Each row is a point on a landscape with many valleys, with its height.
From any point a ball takes the steepest step (drop divided by distance) to one of its 2 nearest points. It stops when none of these is lower. Distance is the straight distance between rows; heights are no part of it.
<935>: [141 122 166 143 113 103  74 162  80 116  60 106 176 126  80  89 149 153
 119 168 155  85 175  87 118  95 174 123  49 208 132  65 128 121  77 181
 111 182  55 135 130 133 197 110 146 148 144 113 150 115 135 194 214 163
 137 142 131 101]  h=541
<152>: [137 122 196 101 152 132 118 170 163  80 108 117 132  91  64 153 105 105
 128 116 131  65 150 116 185 158 192  95 114 141 139 119 186 118 115 125
 132 128 145 162 115 134 130 140 130 149 139 118  81 178 128 202 111 154
 131 156 104  75]  h=624
<323>: [107 140 106 136  82 138  91  76 102  94 100  95 163 111 147 114 181 126
 154 161 142 157 143 121 103  77  70 159 162 140 126 101  94 128 146 131
 120  90 101 160 121 153 174 138 176 130 102 150 158  87  52 129 190 129
  50 154 124 124]  h=363
<969>: [145  86  76 112 166 114 117 160 137 155 117 105 111 106 141  76  99 138
 114 119 101 126 132 102 139 124 128 115  98 164 132 116  99  65 136 161
 148 149  92 115 114 144 118 162 165 149 137 124 161 128 118 130  92 144
 174 141 151 128]  h=458
<790>: [137 142 203 153 125  98 165 139 140 139 116 134 127  90  98 179  92 122
 118 116 114 112 116 160  92 150 192 138 165 164 144 122 147 128 136 155
 129 108 112 148 158 119 119 136 125 129  98  83  80 123 169 143 110 121
 113 124  85  94]  h=608
<102>: [111 151 157 104 175  62 164 164 146 102  55  85 192 118 108  64 130 149
 134 147 103  97 181  91 117 128 148 134  57 151 160  68 123 152 115 111
 156 172  65 137 145 180 115 173  52 130 107 158 209 107  55 176 145  90
 180 141 146  94]  h=547
<950>: [ 89 154 108 165 122 111  62 112 125  70 124 111 102 125  85 136 166 155
 151 138 135 135 157  71 129 173 113  85 143 162 143 162 139 106 138 110
 110 132 169 134 111 179  84 138 123 131  85 137  82 143 109 177  94 148
 117 175 146  88]  h=357
<495>: [123 135 199 125 166 124 148 171 149 139 120 119 137  78  38 155  83 122
  88 121 129  94 127 133 113 127 195 130 117 171 124 100 171 154  81 138
 144 129 121 141 118 103 137 117 131 158 129 109  94 158 170 175 112 185
 180 154  97  81]  h=639
<116>: [140  62 139 102 115 121 158  91 134 139 122 181 167 105 197 131  88 113
 135 119 155 108 115 178 116 163 113 112 173 132 140 107 144 104 101 142
 114 146 203 123  92  57 130 132 206 146 147 115 112  87 154 124 148 143
 109 192  88 140]  h=185
<889>: [135 126 122  94 141 157 124 149 166 164 167 109  94 163  75 126 143 116
 100  91 145 134 110 111 162 105 158 113  99  89 103 146 121 118 157  98
 141  72 151 136  84 136 111 122 124 153 165 118 129 150 133 145 101 156
 155 119 153 147]  h=480
<612>: [123 100 102 113 135 131 175 135  88 160 184 145 151 144 212 134  96  90
 141 104 124 156 135 166 135 142 130 138 144 119  74 114 130 127  87 116
 113  75 124 156 165 118 133  80  96 110 175 123 162 109 143  83 138 150
 166  87 107 221]  h=587
<787>: [116 135 107  95 139 123 117 121 148 112 161 175 106 147 135 159 115 106
 156  90 133 164  68 128 111 136 147  93 121 113 129 153 164 135 113 149
 128 131 179  99  87  89 153 112 195 142 208 163  92 153 185 159 100 191
  64 159 158 121]  h=691
<87>: [131 149 154  87 190 115 119 196 129 140  95 112 183 127  96  60 152 134
  97 146 134  59 142  84 136  77 190 122  33 193 130  45  92 112  89 161
 124 175  53 152 136 172 151 139 130 153 133 125 167 115  99 185 200 161
 175 123 135 121]  h=506
<413>: [117 127 146 109  95 145 141 113  99 133 109 128 184 145 134 115 152 134
 149 194 152 116 159 152 107  72 105 173 115 149 111  96  68 148 104 127
  64 131  62 113 156 182 150  93  79 121  59 122 167 122 109  94 173 123
 154  99  97 148]  h=269
<4>: [111 127  87 116 123  98 144  90 119 165  87 139 148 118 206  80  94 121
 133 152  86  82 122 139 127 139 133 148 140 116 120  93  88 122 120 117
 150 181 132 116 145 148 125 128 142 134 147 123 152 122  99  85 100  94
 119 131 142 151]  h=64
<918>: [ 94 127 106 148 127 151 107 143 180 149 204 106  83 139 130  91 148 111
 100 103  56 140 137 143 164 119 163 152 112  54  75 150 129 160 149  92
 119  63 135 185 152 100 124 111 109  99 184 133 103 120  88 131  87 114
 136  89 194 151]  h=574
<55>: [116  91  66 151 132  82 146  94 113 128  76 146 130 100 112 113 151 129
 120 141 159 129 108 114  44 136 137 125  83 165 133 169 114  95 103 121
 145 174 128  52 118  97 113 137 102 144 105 128 129 161 150 130 114 159
 171 158 154  92]  h=211
<250>: [112 111  45 164 149 102 161  98  87 165 138 179 143 101 152 131 153 138
 108  88 115 217 103 124  12 122 126 143 115 149 119 159  98 103 111 132
 107 166 137  70 125  82 117 145 156 119 114 117 170 158 160 110 140 164
 149 160 176  91]  h=52
<821>: [174 103 117 131 125  93 155 117 109 139  66 112 144 139 169  88  88 149
 157 171 139 132 108 191 143  99 101 168 127 164 188 109  70 100 166 181
 159 208  81 103  77 130  89 190 113 121  91 103 143 170 152  69 129 142
 140 140 118 105]  h=367
<240>: [166 143 159 113 152 140 153 167 156 137 132 135 140 129 101  96 142 153
 109  79 148  79 169 146 124 123 143 115 144 117  99 142 185 102  94 143
 125 135 154 139 126 101 126 136 129 151 140 140 118  88 136 155 155 125
 163 134 121 118]  h=382
<357>: [143 125  97  89 172 131 131 121 153 161 196 143 141 133 181 135  79  91
 125  97 100 177  93 163 143 136 153 139 169  94  90  90 149 119 126 120
 102  61 121 158 171  93 140 137 170 114 170 131 166  84 113 121  92 135
 122 125 101 179]  h=557
<228>: [131 176 165 145 107 196  85 174 195 121 186 143 114 180  75 145 167 134
 126 134 109 130 148  94 200  76 154 111 142  64 118 142 159 163 129 139
 103  57 150 179 135 127 144  87 127 108 126 126 122 130 111 156 103 115
  97  98 125 148]  h=255
<694>: [121 130  99 116 134 151 121 143 102 169 157 142 146 173 127 140 125  92
 148 107 164 152 117 171 143  95 139 169 132 111 139 146 110 111 116 140
 146 135  81  84 124 121 175 133 124 113 140 117 170 132 129 101 141 124
 136 110  92 167]  h=153
<174>: [105  90 159 102 143 158 132 102 111 111 135 196 133 166 141 164 140 140
 103 113 148 136 153 155  75 113  93  53 156 100 142 126 158 129  83 100
 104 115 181 118 123 142 132  90 115 105 134 141 115 133 154 161 128  92
 131 155  96 162]  h=249
<503>: [111 132 110 121  90 122 105  96  93  47 102 132 117 142 138 187 147 134
 152 164 140 148 132 129 140 181  75  86 130 154 131 131 108 148 152 129
 132 136 169 145  75 133 160 100 186 144 160 140  77 126 144 124 128 169
  23 145 162 114]  h=616
<211>: [157 139 174 140 118 205 127 133 139 148 155 147 120 144 149 198 113  81
 142 110 153 107  91 138 144  78 147  98 146 119 141 130 101 156 117 142
 122  76 126 104  77 105 173  93 189 127 182 132 157 118 129 110 167 143
  71 155  74 172]  h=136
<160>: [132 111 128 120  80 116 158 124  98 143 102 108 118 115 152 133 101 127
 164 158 127 113 133 137 118 132  99 155 172 147 113 128 111 141 111  93
 111 119 110 145 153 163 119 111  95 126  81  96 136 115 123  60 164  83
 140  63 107 139]  h=115
<432>: [118 115 177 126 128 181 151 144 104 151 118 137  95 147 117 158 111 157
 100 110 143 123 144 175  98 106 118  98 181  92 172 134 160 169  94  89
 125 130 172 110 114 119  94 129  72 113  83 157 124 153 164 141 127  92
 166 140  98 111]  h=160
<897>: [162 140 159 149 146 146 142 178 183 146 164 122 116 144 109  78 161 155
 103  84 157 108 152 152 133  84 182 165  99 132  75 127 148 111 100 158
 119 140  79 142 151 148 125 120 104 131 175 119 111  96 141 138 147 145
 163 105 168 141]  h=423
<468>: [ 95 109 142 118 136 123  90  97 121  66 107 147 118 131 124 131 146 162
 153 173 131  92 148  81 109 148 100  83 146 138 110  98 117 129 114 114
 100 138 185 113 135 165  93  97  80  82  80 128 111 167 138 160  98 124
 152 160 151 131]  h=312
<271>: [119 149 147 123 154 126 129 167 142 144 115 106  94 141  93 132  99 154
 102 131 105  96 161 149 122 118 148 114 188 128 157 173 185 155 108 127
 122 118 121 129 145 162  60 144  65 109  59 128 125 116 133 139  84  52
 159 108 127 122]  h=256
<477>: [122 139 181 137 131 174 113 106 180 136 169 149 162 153 124 101 127 134
 127 116 128 151 202 143 118  80 145 146 145  63 150 112 140 122 139  89
 103 129 122 128 138 171 118 140  91  89 114 187 144 166  87 189 150  83
 139 187  87 138]  h=439
<319>: [153 161 166 131 148 126 147 180 148 131 105  79 131 154 106  83 124 151
 123 133 115 123 157 164 144 116 140 158 128 144 171 156 154 129 142 121
 137 115  76 157 122 177  81 147  55  83 113 123 185  95  94 115 115  57
 180  78 160 121]  h=334
<475>: [ 80 130 153  91 168 112 149 111 152 102  94  93 140 110  94  92 144 158
 101 109 108 129 195 122 109 157 132 105 136 100  94  99 153 170 139  79
 125 120 130 184 137 142 121 142  87 133 126 109 121 112  93 170 129 106
 183 139 159  98]  h=463
<596>: [122 121 110 135 138 168 149 128  87 142 126 131 149 138 137 146  99 129
 146 156  96 191 132 150 136  78 101 162 135 117 187 124  63 129 153  95
 118 146  49 109 133 162  99 142  69 103  64 153 171 180 133  82 106 105
 186 163  91 137]  h=449
<673>: [106 155 189 153  90 168 122 112 166 121 185 130 132 142  75 154 126 124
 146 143 147 157 121 162 134  55 126 145 151  85 141 139 147 150 120 112
  91 103 131  92 112 146 130 101 101  86 101 139 142 164 135 141 142 104
  99 137  97 117]  h=471
<829>: [160 124 149 109 129  70 151 127 137 122  89 131 143 104 161  96  94 151
 150 120 117  69 144 146 131 153 125 165 149 165 151  83 169 103 144 128
 132 145 145 126 175 117 103 181 160 136 105 142 126  95 104 124 150  86
 111 137 134  80]  h=304
<237>: [113 105  75 139 139  91 189 116 113 167 131 135 144  89 137  99 162 143
  85  81 110 220 139 123  46 108 131 189 126 140  97 149 113  80 139 116
 101 133 111 107 156 145 125 155 144 152 122 115 148 113 132  79 119 156
 200 143 136 125]  h=196
<814>: [117  91  95  79 142 123 139 106  92 146 141 174 128 171 153 103 115 132
 152 135 165 161 109 179 100  96 109 137 124 140 136 120 120  95 106 144
 161 153 124 107  79 127 118 122  91 108 136  99 141 153 155 116 106 136
 158 118 124 145]  h=246
<366>: [185 114 145 172 104 124 141 138 146 133 169 188  80 146 139 153 163 166
 115 112 148 130  96 144 117 137 130 113 144 174 120 127 135  84 166 169
 151  97 147 121 138 133 155 106 132 122 107  73  67 112 174 110 118 155
  93  94 107 146]  h=542
<431>: [140 131  62 156 132 125  87  98 118  68 121 128 103 165 123 156 149  89
 139 142 108 140  83  86 143 206 116  69 106 140 104 161 156 127 120  80
 165 125 202 112 110 121 132  95 150 110 182 156  76 151 116 152  62 152
  93  96 173 142]  h=663
<219>: [103 142 112 145  74 122  80  74  93  46 109 108 112 146 129 173 168 116
 164 168 106 109 132 100 164 177  95  90 143 126 113 121 114 189 144 128
 113 118 162 139 149 151 158  74 141 119 147 145  57 111 100 113 138  92
  45  89 142 132]  h=632
<117>: [114 139 109 110  56 111 134  67  98 126 143  90 134 118 135 119 219 153
 142 144 152 135 120 116  97 113  69 152 159 107 118 136 120 138 135 102
 111  62 169 138  86 107 133 144 178 156 122 148 168  84  87 111 206 104
  56 120 128 130]  h=396
<690>: [141  97  75 135 150  81 148 109 103 157  85 184 156 127 189 146  79 139
 128 154 141 110  78 134 144 128 121 114 111 156 180 149  76  86 131 208
 147 229 150 106 103  68 134 138 189 172 135 110 132 123 151  82 164 147
 127 133 122 125]  h=202
<510>: [107  90 149  97 158 137 126  79 145 136 134 150 132 132 120 124 135 141
 103 136 146 104 155 118  90 150 117  94 116  79 118 156 185 108 116  45
  94 119 207 119 110 114 112 142 107 153 129 126 134 143 107 149 117 101
 144 152 142 128]  h=309
<424>: [112 128 122 163  96 147  97  86 124  72 119 132  84 161 119 162 126  94
 147 154 120  86 112  87 153 223 131  88 107  84 100 166 169 195 136  86
 140 103 200 136 146 142 137  85 109 118 149 130  73 118 111 106 100 132
  82  60 136 143]  h=648
<968>: [108 136 137 151 134 131 100 101 135 117 164 129 142 134  93  79 142 162
 154 118 135 171 200  96 106 113 100 151 134  95 162 135 142  97 124 130
  85 141 105 114 142 152 134 144 130 128  82 157 137 133 105 185 150  65
  84 199 124  99]  h=419
<753>: [168 145 145 124  94 119 149 131  98 141  99 123 145 126 194  96 140 155
 145 143 154  82 155 142 116 105 100 133 163 150 112  65 136 101 124 139
 120 122 163 152 183 137 142 145 148 117 118 131 162  57  86 110 195  96
  82 105 148 165]  h=247
<820>: [180 119 124 129 177 117 166 175 150 173 129 114 153 130 122  46 118 127
 107 121 115  72 145 127 123 103 190 154  80 180 113  92 123  93  84 158
 146 163  54 119 161 162 129 164 132 150 156 129 163 121 106 151 124 127
 192 138 138 147]  h=466
<346>: [150 138 118 127 136 115 153 182 113 128 126 123  92 111  72 138 149 148
  93  97 109 186 108 162 117 102 139 153 138 178 142 141 122 111 152 118
 133 110  82 164 142 127  81 144  95 130  98  92 108 128 168 109  81 148
 191 118 164 101]  h=479
<148>: [137 152 177 126 125  99 135 121 189 105 142 123 139 107  91 116 125 128
 125  90 135 122 145 142 143 155 129 135 163 118 155 153 189  82 132 124
 117 123 161 125 139 103  94 180 147 131 132 144  95 116 114 186 136  90
 120 147 137  75]  h=347
<69>: [103 110 112 159 109  82 161 133 107 142 118 126 165  89 128 131 161 121
  89 148  99 160 150  91  74 132 155 174 109 128 120 185 112 112 159  93
 131 155  70 131 190 132 121 135  87 155 115 162 150 128 107  93  95 117
 162 128 141 118]  h=307
<264>: [122  63  88 129 159 113 162 114  72 154 117 170 138 146 178 105 115 122
 151 118 162 177 133 156  63 140 119 135 115 184 109 108 106  87  92 182
 143 136 127 101  99  89 133 120 164 123 158  97 137 109 180 111 140 177
 165 105 127 169]  h=218
<44>: [148 113 143 137 114 125 129 152 105 107  70 106 166  98 138  98 121 148
 135 140 187  66 163 128 150 106 116 107  60 181 150 102 117 125  94 185
 143 184 111 119  79 133 158 132 189 158 136 128 132 129 125 141 207 149
 112 144 101 128]  h=575
<580>: [153 160 156 176 122 150 165 188 153 137 167  72  99 140  97 113 138 154
 114 109  95 153 133 159 144 120 145 148 138 115 124 159 123 138 168 108
 112  53 104 167 122 156  68 125  82  79 103  90 109 114 128  88  91 108
 165  69 162 122]  h=409
<867>: [164 124 115 132 129 128 139 104 111 180 116 153 127 136 176 133 124 120
 122 125 166 140  68 174 158  96 106 145 150 128 178 127  88 129 171 175
 173 192 120  80  88  85 111 146 157 144  93  97 130 161 172  57 142 160
  87 139  97 132]  h=293
<251>: [118 130 120 144 120 123  80 149 194 153 187 134 121 113 114 129 113 103
 100 114  81 107 107 121 139 149 165 132 154  62 111 151 135 129 131 125
 128 127 129 144 192 107 129 154 119 123 131 151 102 132 110 131  59  96
 123  97 136 125]  h=555
<563>: [148 115 199 149 121 125 180 130 149 145 181 137  99 113 122 165 148 133
  98  87 155 142 106 169  95 116 165 147 137 132  85 127 179 112 102 146
 141  78 138 125 144 120 133 109 120 136 117  68  63 115 176 110 142 156
 108 127  87 127]  h=576
<514>: [103 140  94 105 147  84  73 123 109  80  87 102  95 116 103 169  81 121
 136 172  91 120 101 101 169 182 120 106 144 154 162 121  81 139 160 136
 159 124 126 131 132 102 113 114 103 135 102 117  94 176 137 138  62 118
 144 114 128 101]  h=559
<74>: [142 128 137 135 147 168 107 135 108 126 117 100 103 133  95 166 108 126
 140 131 127 177 120 143 182 103  79 120 153 116 193 164 107 139 170  91
 149 129  79 125  84 104 102 152  84 111  72 138 131 188 161 123 111 131
 131 132 107 104]  h=504
<8>: [119 142 141 100 164 101 120 161 164  72 112 107 182 131 120  36 157 144
 135 148 142 111 180  82 154 122 109 128  46 135  94  71 115 117 140 156
 131 146  92 137 164 191 133 131  73 115 144 159 166 135 107 184 135 133
 180 124 183 122]  h=583
<36>: [158  95  90  95 142 126 134 137 105 129 119 113 136 113 172  71  76 133
 179 151 143 130 118 136 162  92  81 141 109 161 149  85 100  93 129 176
 173 178  83 132  71 155 108 159 182 130 112 132 137 140  95 138 125 155
 133 147 137  98]  h=424
<393>: [127 123 140 125 116 172 170 146 123 177 162 160  84 164 134 154 111 133
  88 128 120 135 107 163 110 128 124 123 159  65 118 148 135 154 122  64
 133 104 161 109 139 104 121 109  66 115 139 152 127 126 159  96 108 103
 153  94 135 163]  h=106
<953>: [156 117 171 125 140 121 108 165 148 126  90 102 152 109 102 115  83 105
 133 119 151  87 126  91 180 121 152 116  81 166 166 139 147  98 120 156
 164 183  96 104  83 123 124 140 164 183 151 119 116 148 114 173 146 168
 118 146 120  77]  h=601
<656>: [153 143 118 130 151 106 123 142 194 169 199 161 119 126 134 145  86  75
 124 114  76 163  73 168 157 158 172 163 175 101 142 161 156 142 173 146
 149  86 147 161 174  95 103 178 146 112 161 112 135 114 126  96  76 118
 125  69 113 123]  h=539
<186>: [114 125 107  84 168 145 156 116 110 151 151 161 123 139 135 158 132 114
 150  74 160 140  94 143 119 126 158 121 148 107  70 117 184 158  86 159
 136 123 150 111 109  81 193  93 183 138 208 129 127  88 176 136 142 168
 107 165 109 148]  h=696
<662>: [ 89 155 170  97 194  83 177 157 141 131  64  82 171  64  96 102 104 124
 117 117  80  91 177 121 107 151 151 152  93 119 144  92 167 166 103 107
 131 133  93 186 152 128 121 181 101 141  92 133 172 104  75 177 118  76
 178 138 118  78]  h=505
<356>: [123 162 128  99 162 145 148 161 125 133 114 118 114 124 142 134 107 137
 146  92 142  79 101 127 145 150 160  84 115 145  80  91 159 154  88 186
 186 162 135 104 120 115 174 114 171 169 191 106 139  88 141 121 165 175
 109 107 112 170]  h=679
<544>: [105 123  99 159  91  92 105 103  91  72  73 122 105 102 148 217 102 112
 135 142 107 152  84 118 145 219 116 105 143 179 146 134 101 163 183 123
 160 105 158 136 118 117 127  93 151 125 124 110  78 127 148  94 108 154
  70 106 116  94]  h=591
<58>: [101  93 101 120 134  84 103 103 152  78  78 130 138 111 167 143 152 127
 106 160 101 129 157  67 115 164 114 106 104 120 122 105 133 107 145  97
 113 151 137 132 186 181 141 111  70 133 133 152 137 154  85 150  72 115
 159 177 123 118]  h=250
<321>: [127 150  83 168 111 114 133 136  90 117 141 132 148 123 114 120 143 158
 115 141 140 203 115 139 120 125  82 145 131 207 154 145 124  80 139 167
 133 167  82 124 144 134  75 168 114 111  92  96 125 119 164 105  88 156
 140 109 172 104]  h=532
<885>: [ 95 105 109  90 137 103 119 121 118  84  84  72 140 118 128  86 171 132
 119 123 132 101 164  82 111 205 133 112  60 139  69 114 134 139 123  86
 112  96 157 192 167 142 128 139 125 136 142 101 104 115  86 153 125 146
 201 105 177 109]  h=417
<949>: [146 130 131 134  92 148 164 140 124 125 112 149 111 129 199 167  85 124
 129 128 110  59 116 125 153 164 121 114 126 118 115 124  94 179 140 147
 169 158 142 136 158 112 167  53 117 146 180 118  98  92 174  82 157 142
 112 110  63 194]  h=643
<408>: [142 153 190 171 108 200 127 166 173 159 192 141  99 149  93 164 140 110
 103  86 139 115  88 122 155 110 148 109 135  81 124 130 170 151 126 141
 122  57 179 137 108 111 159 101 156 116 162 136 116 118 155 135 136 162
  64 129  78 162]  h=203
<138>: [ 89  96  98 105  94  94 132  99 108 103  95 126 167  95 176 101 122 125
 145 192 120 103 182 103  76 154 111 146  95 157 111  80  88 118 120 116
 126 150 133 120 179 174 139  97  93 122 140 142 166 129  99 100 127 125
 140 131 155 143]  h=167
<434>: [162 101 135 154  89 114 126 128  91 118 126 135 146 132 130 120 156 140
 118 189 128 117 144 100  95 139 133 139  71 176 115 103  70 116 127 140
  78 147  53 107 139 186 122  99  49 109  66 132 105 152 161 101 124 114
 168 109 132 158]  h=377
<317>: [112 135 145 139  65 127 125 119 114 121 105 108 115 116 115 194 147 129
 110 158 141 102 132 106 108 135 137 143 138 156 108 134 126 127 129 129
  81 105 140 112 158 144 152 114 137 153  80  96 116 108 109  90 164 114
 110 113 119 126]  h=248
<961>: [144 112 125 131 134 129 111 132 136 134 164 147  94 151 153 160 134 104
  88 125 129 169  81 135 162 143 132 108 131 125 119 166 121 122 172 133
 158 103 145 134 123 126 129 102 138 113 166  87  98 145 163  85  86 163
 106  88 135 154]  h=510
<686>: [110 178 124 158  89 163  85 136 169 120 202 120 114 151  89 134 223 152
 113 117  92 202 152  84 117 116 134 113 167  37 100 160 147 136 115  94
  70  59 176 180 127 123 159  93 140 112 125 135  97 125  80 199 114 105
  86 136 158 146]  h=266
<936>: [139 162 145 120  66 140 130 102 145  97 135  86  97 149 117 104 197 136
 146 130 177 113 135 113 165 138  78 140 145  84  90 117 133 156 167 119
 128 104 197 118 103  98 131 136 165 129 119 143 100 124 111 110 172 124
  68 129 142 104]  h=426
<696>: [150 138 149  99 135 146 102 127 161 138 168 110  83 128  77 103 161 126
 102  84 132 151 129 100 167 105 129 108 122 104 127 172 132 113 164  85
 139 160 137 145  77 110  85 168 164 148 125 150 135 168 116 147 119 144
 131 178 187 117]  h=453
<66>: [100 125 116 175  78 124  85  69  86 142 111 106 124 112  96 167 157 119
 100 157 134 186 126 121  65  83 121 158 165 140 155 140 127 117 124 122
  78 101 104 103 130 144 147 136 186 125  92 133 151 136 100 123 147 104
  73 137 107 113]  h=321
<297>: [130 180 142 148 115 125  73 107 129  94 130  79 101 106  68 139 165 135
 181 126 130 126 149  89 175 137 100 142 127 105 180 150 137 120 146 116
  96 138 123 135  84 140  95 164 149 145  81 170 125 154 100 164 175 117
  79 178 131  93]  h=392
<665>: [146 154 137 128 105 197  95 165 137 158 142 119 117 144 135 165  77  82
 173 134 147 102  87 156 168  79 152 127  92 139 124 135 109 156 134 185
 153 111  80  81  85 144 191  75 118 110 156 123 172 111 147  93 160 145
 117 104  46 191]  h=29
<1025>: [128 111  63 187 122  87  78 120  66  92 112 155 133 134 175 120 137 162
 164 189 132 194 142 111 153 123  46 133 105 196 151 129 100  75 156 184
 133 207  73 159 119 133 121 147 132 131  87 134 112 108 119 123 114 135
  93  96 162 138]  h=573
<882>: [106 118 104 138 136 113 156  85 151 184 140 132 117 130 138  81  93 120
 128 121  89 120 123 141  86 119 148 153 143  82 124 155 125 118 132  80
 131 154 142  85 134 140  91 157 123 108  89 122 178 184 122 115  85  90
 131 167 144 130]  h=150
<641>: [144 167 162 113 132 188 150 156 124 145 109 106 141 120 149 152  88 118
 145  97 147  62 127 147 165 139 147 123 139 125 115  99 138 202 127 180
 163 108 130 149 149  97 189  98 130 147 168 116 126  52 162 112 205 142
 103 107  50 161]  h=662
<692>: [143 174 168 148  80 161 133 108 146 155 175 145 110 133 150 174 116  95
 144 122 152 133  58 194 154  84 106 151 189  60 159 141  94 186 157  89
 133  65 141  84  84 120 140 109 130  82  92 146 152 158 141 111 162 108
  83 126  74 146]  h=512
<832>: [114 134 120 112 142 113 102  93 119  89 111 130 119 115 117 158  87 115
 152 147 102 141  93 129 154 142  75 114 155 112 189 129  73 165 182 112
 150 169 107 114 108 123 112 162 127 109 141 152 124 188 158 131  82 148
  97 162 138  99]  h=536
<636>: [139 118  75 119 171 126 133  78 145 194 138 173 115 110 143 105  76 112
 139 106 113 102  88 116  99 114 162 109 142  66 169 129 134 126 111 123
 116 172 134  81 125  88 134 166 173 157 128 141 151 172 131 148 123  95
 135 188 111 113]  h=209
<678>: [141 136 121 128 138 183 126 152 118 133 147 127 121 146 160 151 109 102
 124 146 130 105 127 109 141 138 134 120 114 145  66 113 116 140 115 150
 105 105 143 168 191 138 166  65 105 126 175 120 118  89 153  82 133 128
 145  55 124 203]  h=618
<2>: [105 138 114  80 138 154  87 134 136  89 126  79 141 120  94  97 114 108
 160 105 123 124 154  91 184 126  84 110 106  84 131 141 113 141 159  95
 130 136 108 140  97 142 114 133 135 143 142 151 149 161  87 157 137 127
 143 160 147  81]  h=425
<556>: [116 158 123 119 105 171 119 135 121 156 189 146  93 149 108 151 177 141
  80 124 103 176  97 132 133 124 107 102 159  40 120 179 152 154 105  79
  92  57 186 136 118  76 129 133 123  99 126 177 104 106 133 140 118  73
 105  94 173 133]  h=207
<955>: [ 88 114  97  97 127 125 115 102 110 100 130 115 122 150 125 127 174 116
 138 141 149 135 149  75 120 176 100 125 122  74  65 151 144 150 130  58
  92  74 186 152 140 143 121 109 106 136 153 105 140 135  95 119 126 122
 153  96 159 142]  h=362
<313>: [150  97 129 141 151 125 146 138  99 159 104 181 146 104 201 138  92 139
 139  83 166 131 104 164 112 143 129 136 149 187 153 118 108 120  92 201
 165 162 153 105 108  63 118 147 208 143 162 109  91  95 183  99 169 182
 107 136 112 119]  h=78
<76>: [118 126  56 121 167 103 122 107 105 109 128 160  90 131 126 135 129 113
 119  74 134 138  85  90 117 192 128  85 104 154  88 158 154 120  93 131
 168 118 155 121 113  78 132 117 161 128 192 129  92 125 156 172  85 184
 122 133 172 128]  h=677
<562>: [151 113 116 172 111 114 122 148 129 139 124 107 152 118 139 148 107 115
 128 164  56 132 112 133 161 103 119 193 117 140 159 173  84 115 158 135
 124 156  64 108 165 126 103 166  88 120 112 171 164 131 106  72  94  70
 167 118 119 120]  h=385

Call two points neighbours if one is among the 2 nearest of the other. Go from one point of each pair to the other, from neighbour to neighbour, staying as low as possible. Name the highest point that can't be avoided.
<160> / <313> -> <820>
<656> / <4> -> <918>
<313> / <665> -> <814>
<393> / <665> -> <686>
<4> / <160> -> <434>

For each start below, name the point where the ball stops.
<186> -> <656>
<102> -> <393>
<321> -> <393>
<787> -> <250>
<514> -> <250>
